Points on a hilly landscape, in no order, each with its height.
A climber steps from a point to the highest of its 2 nearest points, and stops where none of them is higher. Distance is the straight distance between rows; heights are no part of it.
(712): [ -9   3  13  -8  -7   3   1   6 -17 -11 -19 -14  -7  -8 -19   5 -11   7
   2   6  15   8  -1  -2 -15 -17   2  10  22  11   0  -9   4 -10  -3  -6
  -6 -23  10   0 -16 -20   5   6   7  -8   1  15  14  -8  -8  -3  30  15
  11 -16  30  -8  -1 -19   6]  height 417
(97): [ -1  -7  -6  13   5  -2   5   7  12  -8  12   3   8   7  13   3  18   5
   5   7  -6 -13   4  -9  24   1  14  -7  -2 -16  15  13  15   8  -1  -9
   2   9   3   6  -4  14  -2  -3 -11  15   0   0  -2   1   8   8 -22 -10
  -7  -7   1   2   0  12   2]  height 620
(416): [ -1 -15  -2   1  -6 -13   9 -18  -1   6  -1   7   7  -4  -2  12  21 -10
 -12  12  -1   7  12  -3  10  -2  -5  -2   8  11  22   4  13   1  -5 -11
  14  10   1   4   4  16   0 -16 -13  13 -10  -5 -13   9 -13  -8 -13 -14
 -21  -5   9  -7   0   7  17]  height 364
(922): [ -6   6   4   1   6  -3  13 -27   0 -15 -11  -8   1   1  -2  12 -19  -1
  11  -8  -2   8  -3   9 -16  -4   7   2   3  -3   3   2   0 -16   5   4
  -1 -12 -23  -9  -8  -9 -21   5  18  -7  -1  -5   3  -9   5   7  26   7
  15  -9  10   4   1 -29   0]  height 607
(343): [  0  11   4  16 -11   0  -7  11 -11  -5   1   6 -12  -9 -10  14 -15  16
  -7   0  16  -5  -7   5 -11 -10  13  13   7   7  -9  -9  -8  -3 -12  -4
  18  -2  27   5 -18 -21   9  13  -8   5  -9  -9  14  -4  11  -1  15   7
   9   8  -1  -3   1   3   0]  height 311
(223): [  1  19   4  -9  13  -8   1 -11  -7   3  -4   0   2   1  -6   0 -17  -6
  21 -18 -10   3  -5   5 -21  14  -6  12  -5  -1 -10   0 -21 -15   3   9
   0  15 -25 -18  10  -7 -16   3  21 -13   2  -3   0   2   6   4  -1  11
   7  16  -3  18   8 -18   3]  height 492
(390): [ 11  -3   4  -7  -2  -2 -21  -1   2  29  10   4  -6   1 -35 -14  -3   6
  -1 -12   6  16  -9 -13   2   5 -32   3   4  18 -15 -20 -12  10   0  -2
  10 -21   6  -8   3   0  -5  -3  11  -9   9   6   3   2 -18 -11 -16   8
   2   8   6  -2  -1   2   2]  height 28
(525): [ 10   0   1  -2   5   0 -20   4  -3   0  18   5  -4   7 -17   5   4  -3
   1 -16   4  -6   4 -16  13   5  -4   3   8   0   8   0   0   4   7  -7
  -6  -8   6  -2 -10   8  -5  -6  11   4  -4  -4   2  -8   2  -2 -10   6
  12 -11   5   1  -3  12 -11]  height 457
(477): [-13  -3 -15  -4  -8  -2  17   1  -7  -2 -11   5  16  -6  26  -2  24  -9
  -9  17  -5   6  10   5  -2  -1  -1 -10  -9   3   1   7  -4  12 -12  -2
  -7  35  -2  13  21  11  18  -8 -16  -1   3 -12  -9  11  -5  -8 -11 -10
 -27   5 -13  -6   6   5  10]  height 322
(654): [  3  -6  -3  -8 -14  -5  -6 -11  -7  29 -18   5  -6  -7 -21  -4  11 -12
  -5  -4 -11  18  10  -7  14   1 -14 -11  16  16  -4   0   8   7  13   7
 -10 -17 -14  -1  12   4   1 -10   3 -15  10  16  -4   5 -23 -11  -6  -9
 -11  -4  13 -14  -1  10  -6]  height 374
(75): [ -7   4   9   9  -4   6   1   7 -17 -21 -16 -12  -8   1  15  11  -3   6
   4   9  17 -15  -4   6  -3 -16  29   1   8  -9   5   5   9 -13 -16  -2
  -1 -18  14  -1 -19 -25   6   9  -9   1   4  15   4   1  15   5  27   5
   9 -15  17  -8  -3  -6  -3]  height 460
(159): [ 10   0   1   6  25   3  -5   8  26 -19  18 -10   2  14  16  -4  -4  13
  15   2  -1 -17  -6   2   9   5  20   4 -12 -14   6   3   7   5   9   8
  -8  -3  -2   7  -9   3   0   7   1   1  -2   3   5  -5   9  11   0   0
  20  18 -12   5  -1   2  -9]  height 544
(502): [ 14   1  25  13  -9  12 -14  11 -10 -11  11   1 -13  10  -2  14  -4   9
  -3 -17  18 -26 -16  -5  13   2  21   7   4   1  13  -2   4  -3  -9  -6
   3 -14  15   3 -40 -11  -1   2  -3  12  -3  -4  10   1  40   8   2   1
  22 -15  -2   2   1  16 -11]  height 510
(580): [  6 -14  -5  13   3   1  12  10   8  -4  15   5  -2   3   7   5  11   1
 -10  14  -6  -6  -3  -1  21  -9   9  -2  -7  -6  18   5  17   7  -5 -11
  13  14  16  10 -11  15   6  -4 -15  22  -9  -4  -5   7  -1   3 -19 -12
  -8   3 -12   1   0  16  13]  height 650
(559): [-24  -7 -12  -2  -9  -3  14  -6 -14  -8 -22   1  14 -12  18  -4   9 -10
  -4  12  -9   9  13   4 -10  -6   3 -10   5  -3  -9   3   3  -4  -6   1
  -7  10  -5  10  21   8   7  -7 -14  -9   4  10   1  -2 -13  -6  18   0
 -21 -13   7  -9   0  -6   3]  height 321
(392): [-10  -4   6   6   8   3   2   6 -10 -18 -16 -11  -7   2   3   4  -9   4
   7  11  12  -2   4   4  -6 -19  18   4  13   0  -1   0  10  -7  -5  -2
 -11 -22   8   2 -16 -17   3  12   1  -7   3  15  11 -11  -3   3  39  14
  12 -16  20 -11  -4 -12  -4]  height 442
(697): [ 13  -2   9   9  -6   8 -20  13  -6  -7  19   5  -7   9 -12   9   2   5
  -5 -12  12 -14  -6 -18  16  -1   8   8   8  -2  11  -5   4   2  -1 -13
  -1  -9  12   5 -27   2  -3  -3  -1  11  -7  -8  10  -2  26   6  -5   3
  15 -18   4   0  -3  19 -12]  height 486
(24): [  3 -14   5  -4  -4  -7  -2 -13   3  10   0   7   1   0 -15   9  20  -6
  -8   0   4  10  12 -13  17  -3 -10  -3  18   6  26   8  13   1   2  -7
   6  -7  -3   2  -7  14  -8 -16  -7   9  -5   0  -5   4 -10  -9  -9 -11
 -10 -17  18 -10   3   9  15]  height 384
(206): [ 13  -3   8 -12  16   4   7 -10  22   4  16   4  -3   3  -1   2  -5  -4
  -5   0 -10  14   2   7   0 -10 -17  -2  -8   6   6  -1  -4   2  17   0
  13   8  -5  -8   7   7  -9   1  13   8  -3  -6 -11  -6 -19 -10 -13  -4
  -1  10 -10  10   2  -4   6]  height 152
(766): [ 18   0   0 -28   8  -4  -9  -9  17  34   4  -7  -2  17 -15 -20   2  -8
   6 -18 -14   5   6   3  11   0 -31   0 -11  21  -5  -2  -6  21  21  15
  -5   1 -17 -15  16   7   7  -2  18 -17  12   1 -15 -10 -25  -9 -30 -15
  -7   9 -15   1  -1  15 -16]  height 5
(199): [ -2 -11 -13   1  11  -4  -1   2  22  -5  -2 -16   7  13   5  -7   2   0
  14   1  -9   3  15  -3  21  -9   4  -4   3  -4  -5   6   8  12   9  14
 -25 -11 -22   6   0  12  -9  -2  11 -15   7   8  -2 -15  -5   3  13  -1
   4 -22  11  -7  -8  -4 -11]  height 494
(448): [  3 -16  -2   5  16   0  -3  12  18 -10   5 -10  -3  15   2  -2   4   5
   9   6  -1  -4   5  -5  23 -10  10  -1  -1  -5   6  -1  14   7   3   6
 -21 -12   2   8 -17  12  -7   2   8  -4  -2  12   0 -10  -2   5  15   7
  10 -11  10 -11  -8   8  -5]  height 520
(690): [ 14   8   1  -6  12   1  -2  11  18  -4  28   2   0   4   7   1   0   4
  -7  -3  -2  -9   2   6   1   2  -4   0 -13 -11   9   6   1   8  16 -10
   4  21  10   4   2   9   3   1   3  12  -1 -10   0   0   1   2 -26  -9
   4  23 -18  16  -1   5   1]  height 176
(272): [ -1  -1   2  22 -10  12  -3  15 -14 -14   3   6 -12  -6   4  10  -7  12
 -10  14   9  -9  -8   2   1 -13  18   8   7   3  -3  -9   3  -3 -17  -4
  14  -4  24   9 -18  -9   9   5 -18  14  -9   0   5   1  10   1  20   0
  -1  -9   0  -4   0  10  -6]  height 291
(655): [-10 -14 -13  11 -11   2   7  14  -9  -9  -5   1   1   0   7   4  10   1
  -9  25  -5  -7  11  -4  16 -10  14  -5   3  -3  -2   2  11   1 -12  -3
  -9   3  16  14  -2   9   6  -1 -20   8  -1  11  -3   2  -4   1  19  -3
 -10 -21   9 -12  -7  12   3]  height 285
(514): [ 14  14  -1  13   4   1  -9  15   2  -3  24   6  -9   1   2   7 -14   7
  -4  -8   2 -17 -13   9  -6   8   8   5  -4 -10   1  -2  -8   3  10  -4
  11  12  15   6 -10  -2   6  13  -1  15  -3 -12   4  -1  12   4 -18 -10
  10  15 -18  13  -4  13  -7]  height 190
(915): [ 18  -1   1 -17  -1  -1 -17  -9   8  35   9   0 -10   8 -25 -18   2  -5
   2 -16  -6  10  -4 -11   8   3 -33  -4  -3  19 -11 -11  -1  15  15   7
   2 -15  -4 -16   9   3   3  -4  14 -15  13   3  -6  -5 -28  -7 -23  -6
  -4   5  -2   1  -5  14  -8]  height 15
(659): [  0 -15  -9  -6 -12  -1   6 -14   9  21 -17  -8  -3  -4 -12  -7   9 -11
  -2   7 -12  20  17   1  18 -15 -14 -14   9  17  -7  -1   6  17  13  16
 -13  -6 -18   5  13  11  -1   1  -1 -12  10  13  -6  -4 -32 -12   4 -17
 -13 -13   6 -11  -2   3  -2]  height 351
(8): [ 13  -3   7   0  16   1  10  -7  11  -6  14   6  -4  -3  -2   5 -11   5
  -8   8   3  16  -2  15  -7 -12  -5  -2 -11  -1   7  -7  -1  -7   9  -5
  20   7  10  -2  -1   4  -8   3   0  10 -13  -3  -5  -8 -11  -7   1   6
   2  15 -14   8  -2  -6  14]  height 137
(664): [  5  10  -3   4  25  -1  -2  -1  17 -17   8  -9  -1  10  16  -1  -9   8
  16   4   1 -15   2   7  -5  -1  18   6 -10 -10  -3   3  -5   3   8   9
 -11   0  -1   0  -5  -3  -2  10   6  -3  -6   2   4 -14   4   7  11   6
  14  19  -4   0   0  -4  -7]  height 561
(910): [  0  -6   7  -1   4   3  11 -16   2   5  -2   8  -8  -9 -15   1  -8   2
 -14   6   3  24  -5   2  -7 -10 -10   1   6   6   2 -13   2  -8   8  -1
  12 -11   1  -5   2   5  -8  -3   2   5  -9   6  -5  -8 -19 -16  16   4
  -3   1   5   1  -1  -8  13]  height 119
(652): [ -3  -3  12   2  19  -1  -1 -14  14 -22   5 -10   7  16  21   3  -4   6
  21  -9   9 -16  -3   4   2  10  18  -3  -8 -16  14   7   5  -1   2   3
  -8 -16 -25  -6 -22  -5 -20  -2   4   1  -4  -1   7  -5  31  25  10  10
  35  -3   0   7  -1 -11  -8]  height 622
(14): [ -6  -5  -3  -1  -3 -10  16  -9   3  -1   2   6  14  -2  15   8  22  -9
  -1  12  -7   4  12   2   6  -3   0  -7  -3   2  16  13   2   6  -5  -7
   6  24  -1   7  14  13   1  -9 -10   9  -1 -10 -16   5  -8  -5 -18 -10
 -22   1  -3   0   5   3  13]  height 345
(537): [-10  14   5  -3  -6  -9  -9  -3 -29   7 -16  -1  -4 -10 -31  -4 -18   0
   5 -15   2   7  -8  -6 -12   8  -6  11  12  12 -16 -11  -7 -17  -8   0
   6  -8   8 -10   0 -19  -6   2  14 -10   2  10   5  -5  -3  -3   8  17
   3   1  17  -3  -3  -9   0]  height 362
(750): [ -4 -12   2  -8  -4   8  11 -17   4  24 -16   6  -9 -14 -14 -15  -6  -7
 -17   9  -8  27  -2   5 -13 -10 -28  -7  -2  20 -20 -18   0   0   9   8
   4   3  -7  -9  22   1   4   2   0  -9   0  10 -16  -2 -34 -13   7  -6
 -15  10  -3   1   1  -6   5]  height 416
(280): [-12  13 -19   0   4   3   1  11  -5 -13 -10  -1   7  -2  16  -3  -3  -5
  10   8   3  -9   9  12 -20   1  11   5  -2  -4 -20   3 -10  -2  -4  10
 -16   5   0   5  21 -17  10  12   3  -8   1   5   4  -5  -6   0  17   5
  -1   9  -3  -5   2  -9  -6]  height 437
(673): [  7   9  -4 -13   0   2  -4  23   9  20  -1   3   6  -2  -1 -17  -1  -9
 -14  -1  -7  -3   7  20  -9   0 -28   1 -24   7  -6   7 -11   9   2  -3
 -10  31  10  -3  19   4  17   7  17  -3  10 -17  -9   9 -13 -13 -26 -13
 -17  23 -21  -5  -5  17  -1]  height 275
(741): [  0  -5   4   0  -3  -9   1 -17   2   4   0   1  10   4  -3  12  20  -8
   4  -8  -3  -1  11 -15  13   8  -1  -9  14  -4  25  18   9  -5  -1  -7
   2  -4 -16   0  -1  11 -12 -18   0   8   2  -5 -10  -1   7   3 -17  -8
  -3 -22  17  -2   2   9   6]  height 404
(288): [  4  -2   5  -6  -8  -3 -13   0  -8  39 -15   2 -13  -6 -39 -24  -7   0
   1  -9  -8  23 -10 -10  -4  11 -24   2   3  16 -25 -26  -3   1   0   9
   4 -16   0  -7   8  -9   1   1  13 -16  10  17  -2   4 -18 -11 -10   9
  -3  11  11  -2  -2   3   1]  height 41
(562): [  3   3  18  13  11   4  -2   0   1 -16   7  -4 -12  12  16  10 -12  13
  13  -4  17 -27 -18   7   5   7  28  -2 -10 -11  12  10  10  -9   2   7
   6 -10  10   5 -27 -16  -9   4 -15  11  -3   1   8   1  25  10  10   1
  29  16 -13   2   0   3  -2]  height 543
(758): [-10 -11  -9 -11   0   8  14   0   5   3 -15   0   2  -8   4 -13   0  -9
 -14  11 -11  16  12  13 -12 -13 -16  -7 -13   8 -16  -6  -3   3   2   6
  -9  14   0   5  25   5   9   3  -2  -8   3   6 -11  -6 -30 -11  12  -4
 -17   3  -9  -4  -1   0   4]  height 373
(815): [  0   6   8  -3   3  -5   9 -23  -5  -2   3   8  10   3  -5   9   0  -6
   4 -19  -3   2   1  -9  -5  12   1  -5   4  -7  18  10  -5 -16   3  -7
   1  -3 -29 -11   0   7 -21 -14   6   4  -4  -9 -10  -1  13   9  -5   2
   9 -13  14   9   6  -9   6]  height 430
(270): [-14  -7 -14  -8  -1   4  21  -7  -5  -4 -19   5  12  -6  20  -7  11 -11
  -7  20 -10  13  11   9 -14  -8  -4  -8 -10   2  -9   1  -3   1  -4   1
  -5  22  -6   8  27   6  11   0 -11 -10   2   0  -3   0 -18  -7  12   3
 -26   0  -8  -2   2  -7   7]  height 344
(138): [  7  -8  -1  11   2   5  -5  10  14  -8  17  -6   5  16  18  -6  17   8
  10  -7  -1 -28  -9 -17  30  14  22  -9  -2 -24  20  14  14   4  -1  -1
  -6   3  -4   7 -12   5   0  -2 -11  10   2  -2   4   5  32  21 -22 -12
  11  -7  -5   7   0  12  -7]  height 595
(183): [-15  -6  10   0 -34   0 -17   2 -24  27 -15   1   4 -25 -37  -4  -4   8
 -16  -4   3  18 -16 -15  -9   4 -19  12  25  20 -12 -23  -6 -10 -12  -6
  13 -18   9   0  -5  -4   4  -7  -1  -4   2   9  10  16   5 -11  -9  14
 -12 -11  20 -14   3 -12   7]  height 75
(410): [ 16   9  -6   1  -6  -5 -20  16  -5  16  21   5  -4   0 -20  -6  -5  -1
  -6 -22  -3 -10   0 -11  -5  13 -15   3   1   3  -6  -6 -12  11   7 -12
  10  15  15  -4  -4   6   2   7  15  -2  -4 -20   7   0  -2   2 -33  -2
   3   5 -18  11  -7  22 -18]  height 226
(235): [  9   0   6  -5 -14   1 -28   6 -13  10   7   2  -5  -1 -30   4   3   1
  -3 -13   8   2   0 -24   8   7 -16   8  18   7   0  -9  -5   7  -1  -7
  -4 -21   9  -4  -9   2  -6  -7   8  -2   0  -3   8   2   3  -4  -7  13
   7 -16  19  -7   1   5  -4]  height 427
(435): [  7   1  -2 -10  11  -4 -10  -8   6   7  10  -1   4   7 -11  -6   3  -7
   6 -15 -10   0  13  -8   9   6 -12  -4   4   3   5   8  -5   9  16   5
  -9  -5 -12  -8   9  11  -7 -10  16  -7   2  -5  -6  -8 -13  -3 -15  -2
   1  -3   4   2  -2   9 -10]  height 429
(184): [  5   2  -9  -9   5   1   2 -15  17  11  -1  -8   4   5   1  -8  -2 -13
  17 -11 -18  10  13  -1   6   4 -15   4  -4   5 -11   4  -4  13  14  17
 -15  -1 -33  -4  17   6  -9  -3  20 -19   6  -4  -6  -7 -10   1  -5  -8
  -7  -5  -2   2   1 -13 -16]  height 428
(932): [  5 -14  13  11  12  10   4   4   9 -14   8  -7  -7  14  11   6  -3  14
  13   0   9 -20 -18   8  19   7  21  -7 -20 -18  25  11  23 -10   1   0
   9 -14   4   6 -30  -4 -13   0 -10  14  -3   9   7   1  25  13   9   7
  23   9 -13   1   1   3   4]  height 557
(796): [  1  -8  -9  22 -13  12   5  19  -8 -14   4   4  -8   4  12   6   0   5
  -5  17  -6 -15  -8   0  17  -8  23  -1   2  -5  -4  -3  10   3 -18   0
   6   0  22  14 -13  -4  15   3 -24  14  -3   3   2   5  10   5  16 -12
 -13 -13  -2  -4   1  16  -4]  height 276
(621): [  3  -2 -12  11  -8   6   0  15  -3   1   6  11  -7 -12   0   4  -8   8
 -24  16   1   2  -4  12 -15 -10  -5   1  -8   2 -10 -13  -7   5  -9  -9
  18  13  30   6   0   3  18   9 -14  12 -16 -15  -3   3 -14  -3   3  -1
  -3  17 -13   7  -6   9   7]  height 563
(381): [ -2  -2  -8  -1   7   1   2 -12   7   6  -8 -11  -3   1  -6  -7  -9  -6
  13  -4  -9   8   8   0   0  -3  -6   5   3   6 -14   1   6   5  11  18
 -16 -18 -24   0   5   3  -6  -1  20 -18   4   7  -3 -16 -18  -3  15  -5
   0 -11  14  -3  -9 -11 -13]  height 461
(460): [  9  16   4   9  -7 -10 -17  17  -7   2  25   6  -9   1  -8   3 -15   5
  -6 -22   7 -18 -12  -2 -13  15   3   7   1  -4  -7  -6 -17   3   5  -2
  12  17  10   1 -12   3   2  13   6   5  -6 -22  17  -4  17   6 -23  -3
  13   9 -20  21   0  19 -19]  height 204
(244): [ -2   7  -7   0  21  -3   4  -6  21 -17   0 -10   6   7  22  -2  -5   5
  24   1   2  -5   6   6  -8   2  10   9  -5 -10  -7   5  -8   7   3  10
 -14  -4 -25  -3   4  -4 -12   7  14 -13  -4  -3   6  -4  13  14  16   4
  16   5  -1   2   0 -19 -11]  height 590
(777): [  0  11   9  -7   5 -10   0 -19  -9   4   3   7   0  -3 -19   6 -11  -6
   6 -18   0   9  -7  -7  -8  16  -7   3   3   0   5   1  -9 -22   5   2
   7  -3 -18 -18   1   3 -20  -8  17  -2  -3  -5  -3  -7   4  -1   0   8
   6   0   9   9   6 -10   2]  height 455
(512): [-11   8  13 -10  -8  -1  -6   5 -24   1 -22  -8  -7 -10 -31   1 -11   3
   8  -7  12  10  -4  -8 -13   0  -5  14  22  19 -12 -15   3 -12  -3   0
  -3 -21   3  -9  -6 -22   2   3  11 -15   7  13  12 -10   0  -2  13  19
  10 -16  30  -8   0 -18  -1]  height 390
(893): [ -6   4  -2  12   4   3  14  -3   2 -24   1   3   2   4  35   5   3   4
   7  15   2  -7 -11   5   1   3  21  -6  -9 -20   2   8   4  -5  -9  -2
   5   3   5   3   3  -5   5   1 -15  10  -3   3   2   8  14  11  14   1
  -3   9  -9   1   5  -8   6]  height 518
(137): [ 15  -2   7 -15  25   4   1   4  30   1  24  -4   4  13   6  -4   0   2
  -3  -6  -9   0   8   4   7  -9 -14   0 -12  -5  12   7  -2  13  20  -4
   3  14  -4  -4   6   7  -1  -1  11   7   3  -4 -10  -8 -14  -4 -26 -10
   9  16 -15  10  -2   3   1]  height 165
(505): [  5  19   9  -5   6  -9  -2  -5  -7  -7  14   5   8  -2  13  13  -4   0
   7 -11  -2  -9  -9   4 -13  15   3   3  -5 -13   7  11 -19 -10   6  -1
   6  18 -11 -14   3   3 -19   0   0   5  -5 -11   0   9  18   9 -13   5
  12  20 -13  20  11 -10   6]  height 532
(149): [  2 -13   1   9  20   4  -2  10  19 -12  11  -9  -1  18   9  -3   3   8
  11   7   1 -12  -1  -2  27  -2  22  -6  -9 -12  14   5  15  -2   3   0
  -6 -11   1   4 -20   6  -9   3  -1   5  -5  10   3  -8  11   8   9   7
  14  -2   3  -1  -4   9  -4]  height 537
(419): [  0   5   7   5  10   6   1   5  17 -13  17  -3   6   7  27  -1  16   6
  14  -7  -1 -19  -7 -12  12  20  16  -7  -7 -28  16  17   4   7   3  -7
   1   9 -16   2  -1   1  -6  -7 -16  16  -1  -6   2  13  35  21 -23  -7
  14   5 -10  14   9  -1  -2]  height 576
(521): [ -5  -4   5   3 -30  -4 -21   5 -17  36 -22   4   0 -21 -38 -19  -7  11
 -11  -8  -6  18 -12 -14  -8   6 -28  11  14  17 -24 -32  -5   0 -13  -2
  10 -19  13   3   3 -11  -2  -4   1 -12  14  16   2  20  -8  -5 -16  15
 -10   6  11  -9  -2  -5   8]  height 58
(47): [ -9   4 -10  -4   0   2  22  -2   4 -19  -1   4   6  -2  42   5  14   2
  -1  21  -5   2  -4   6  -3   0  11  -9 -12 -17   1   3   1   8 -15  -3
   5  20  -1   5  14   4  11  -2 -20   3  -1  -3   2  12  13   5   4  -1
 -15  11 -17   7   9 -13  13]  height 545
(754): [ 10  13  -9  -5  -8  -6 -15  21  -1  25   5  12  -3   0 -13 -12  -3  -8
 -11 -15  -6  -7   4   0 -11  13 -22   4 -10   9 -11  -1 -14  12   6  -4
   5  17  13  -3  10   3  10   6  18  -7   2 -15  -2   4 -10   0 -36  -7
  -9  11 -16   1  -5  22  -8]  height 247
(714): [  2  -6  -3  -9 -14  -5 -14  -5 -11  26 -11   9  -5  -8 -31  -3   6  -3
  -7  -8  -3  14   4 -17   9   7 -20  -3  19  16  -2   2   1   4   4  -2
  -7 -16  -2  -1   4   5   0 -10   4  -7   8   6   2   4 -12 -10  -7   1
  -7 -11  18 -14  -2   9  -6]  height 394
(379): [  3  11   6   0  15   1   0  -2   4 -15  13   3   9   6  17   9   3  -1
  13  -7   2 -11  -2  -1  -2  14  13  -1  -6 -22  10  16  -8  -4   8  -4
   1   7 -13  -9   3   2 -13  -3  -3  11  -3 -10   0   3  23  12 -10   0
  13  11 -10  11   9  -8   1]  height 553
(20): [  2   1  -4 -19  -4  -2   5   2  10  16 -10   0  14   5  -2 -14  13 -12
  -9   1  -9   7  18  18   1  -6 -22  -8 -14  14   1  17  -9  12   2   1
 -12  26  -7   1  27   6  11   6   7  -5  11  -8 -14   6 -21 -16 -29 -16
 -22  11 -17 -14   5  13   2]  height 300
(516): [ -8  17 -12 -15  -2  11  20  12   9 -15  -3  -3   5   1  41   0  13  -4
  -1  25   0   7  -1  11 -13   2  -2  -8 -22  -8  -3   6 -10   9 -16   1
 -13  27  -1   4  23   1  16   7 -12  -2   7 -11   6  17  14  -8   5  -3
 -17  17 -28   8  11 -12  11]  height 508
(374): [  4  -3  -8  15  -6   4  14  12   3  -7  15   8  -2  -5  14   8   3   5
 -17  16  -5  -4 -10  10   0  -7   8   1 -11  -4   9  -2   5   9  -8 -10
  16  21  23  12  -6   9  14  -1 -17  19  -9 -17  -2   6  -2   0  -7 -15
 -14  12 -19   8  -1  10   7]  height 614
(297): [  2 -10  -2 -12  -5  -3  12 -13  13  21 -16  -1  10   0  -5  -9  15 -12
 -11  10 -15  20  22  11  12 -13 -16 -14  -6  25  -3   7   0  14   9   9
  -4  11 -13   1  25   7   9   2  -5 -11  13   2 -16   0 -30 -16 -15 -24
 -22   3  -6 -11   6   9   5]  height 324
(857): [ -3  -2   0  18  -8   9   5   4  -1 -18   3  -3  -5   6  32   8   6   6
  13   4   8 -19 -18   6  11   5  28 -11  -3 -24   5  14   8 -10 -17   5
   6  -5   8   4  -8 -12   6  -2 -20  14   1   2   0  12  32  17   6  -5
   2  -7   0   3   3  -1  -5]  height 498
(849): [ -4  13  17   1   8  -2   8 -23  -1 -19  -4  -2   8   6  12  14 -16   3
  15  -9  12  -6  -5   9 -15   7  15  -1   2 -18  11  14  -5 -13  -2  -2
   2 -14 -23 -12 -12 -10 -21  -4   3   2  -2  -9   1  -2  29  18  17  12
  26  -2   6  12   0 -20   2]  height 653
(140): [-12   3 -19   4   3  -1  -1  10  -2 -11  -7  -6   7   2   9  -4   1  -5
   8   6  -1  -4  14   2  -5  -2  13   4   2  -6 -16   8   0   3  -2   7
 -19  -6  -4   6  12  -3  10   8   5 -11   2  10   3  -8  -9   2  19   5
  -4  -8   7 -10  -7  -3 -10]  height 459
(528): [ 10   1  25   8   2   4 -14   2  -8 -17   6 -12 -13  18   6  11 -13   8
  11 -17  25 -34 -15  -2   8   7  32   3  -4   1  16   4   3  -9  -3   3
  -5 -18   9   1 -38 -19  -5  -1  -7   7   3  -8  10  -1  38  14   5   2
  35  -1  -4   4   3  12  -9]  height 528
(909): [-17 -17 -10   2 -15  -3  10  -2 -14  -4 -18  -2   8 -12   7   1  14  -6
 -11  19  -6   4  18  -1   5 -10   7  -9  13  -1   0  -3  14   0  -8  -4
  -7   5   3  17  10  14  11  -7 -25  -3  -1  11   0  -1 -14  -4  18  -7
 -17 -23  15 -10  -6   2   9]  height 303
(481): [ -7  -1 -10  -1  -5  -2   2   3 -17   3  -8  10   1 -19  -2  -4 -10  -1
 -22  11   0   6  -1  10 -26  -2 -11   3  -8   3 -18 -15 -11 -10  -6  -3
   9  24  19   2  14  -4  13   5  -3  -2  -7  -2  -4   0 -14  -5   6   4
 -21  14 -11   4  -5  -1   9]  height 503
(440): [-11  -6   0  -7  -6  -5   7  -7 -13  18 -14  14  -5 -20 -12 -14  -9  -5
 -19   4  -8  18  -7   4 -23  -1 -24   2  -3  13 -20 -22  -4 -12  -1   5
   9  13  10  -6  15  -3   5   2  -1  -9  -1  10  -7   2 -24  -8   7   5
 -18  11  -2   3  -3  -9  12]  height 456
(613): [-11  -2   3  17 -15   7  11   0 -15 -20 -15  -6   0   1  32   5   1  -2
   6   8  13 -15  -4   3   2  -4  32 -12   6 -17   1   9   8 -15 -23   0
   3 -12  11  -1  -9 -17  11  -4 -17  11   9  13  -2  10  27  13  22  -5
  -3 -26  13  -4  -3  -6  -5]  height 479
(113): [-13  18 -23 -11  -1   9   7  14  -8 -12 -18   0  12  -2  28  -8   8  -9
   2  14   1   0   4  13 -26   7  -7   0 -16  -7 -20   5 -14  -3 -12   9
 -19  21  -7   2  26 -12  15  14   4  -9   9  -2  11  11   5  -8   7   7
 -17  16 -18   3   8 -12   2]  height 462
(687): [ -8  -3  11  -7 -22  -2  -4   1 -14  14  -5   4   2 -19 -30  10   7   2
 -19   1  15  18  -5 -14  -4  -1  -9  13  21  17   8 -13   0 -13 -10 -14
  12 -21   8  -5 -14   5   4 -15 -10   7  -5  -1   3  16   1 -17   2  11
  -6 -17  17 -10   2 -14  16]  height 94
(300): [ -1   8   0   5  -4  -7  -9   4 -19  -1  -1   6  -7 -12 -17   3 -13   7
  -4  -2   6   0  -4   1 -12   2  -2   9   7   6 -14  -9 -11 -15  -2  -3
  10  -1  18  -4  -1 -12  -1   9   7   2  -6   2   4  -4  -3  -2   9   9
   0   7   5  -3  -1  -5   3]  height 337
(546): [ -5  -5   6  -6 -10  -3   2  -8  -6  11  -2   7  -6 -13 -24   5   1   1
 -17   3  11  21  -6  -6  -4  -4 -15   5  12  12   4 -14   3 -11   0  -9
  14 -20   4  -4  -3   7   0  -7  -4   4  -9   7  -1   4 -14 -17  11   9
  -4  -9  13  -4   4 -11  17]  height 107
(829): [ -8   9  -8   2  14  -4   7 -17  12 -10  -6 -16   7   5  15  -2 -14  -3
  24  -7  -2   1   7   4 -15  -5  10  10   6  -6  -8   3  -3   0   4  10
 -14 -10 -30  -3   0  -8 -13   5  20 -18  -2  -2   6  -9   8  13  26   5
  19  -6  10   2  -4 -26 -14]  height 621

Two climbers start at each pair of points below. Name the first point that both come to, or write -.
(777), (440) => (580)
(915), (435) => (525)
(14), (758) => (580)
(137), (766) => (525)

For each start below, name the point where the climber stops.
(448) => (829)
(206) => (932)
(272) => (47)
(655) => (580)
(477) => (580)
(750) => (580)
(697) => (932)
(754) => (932)
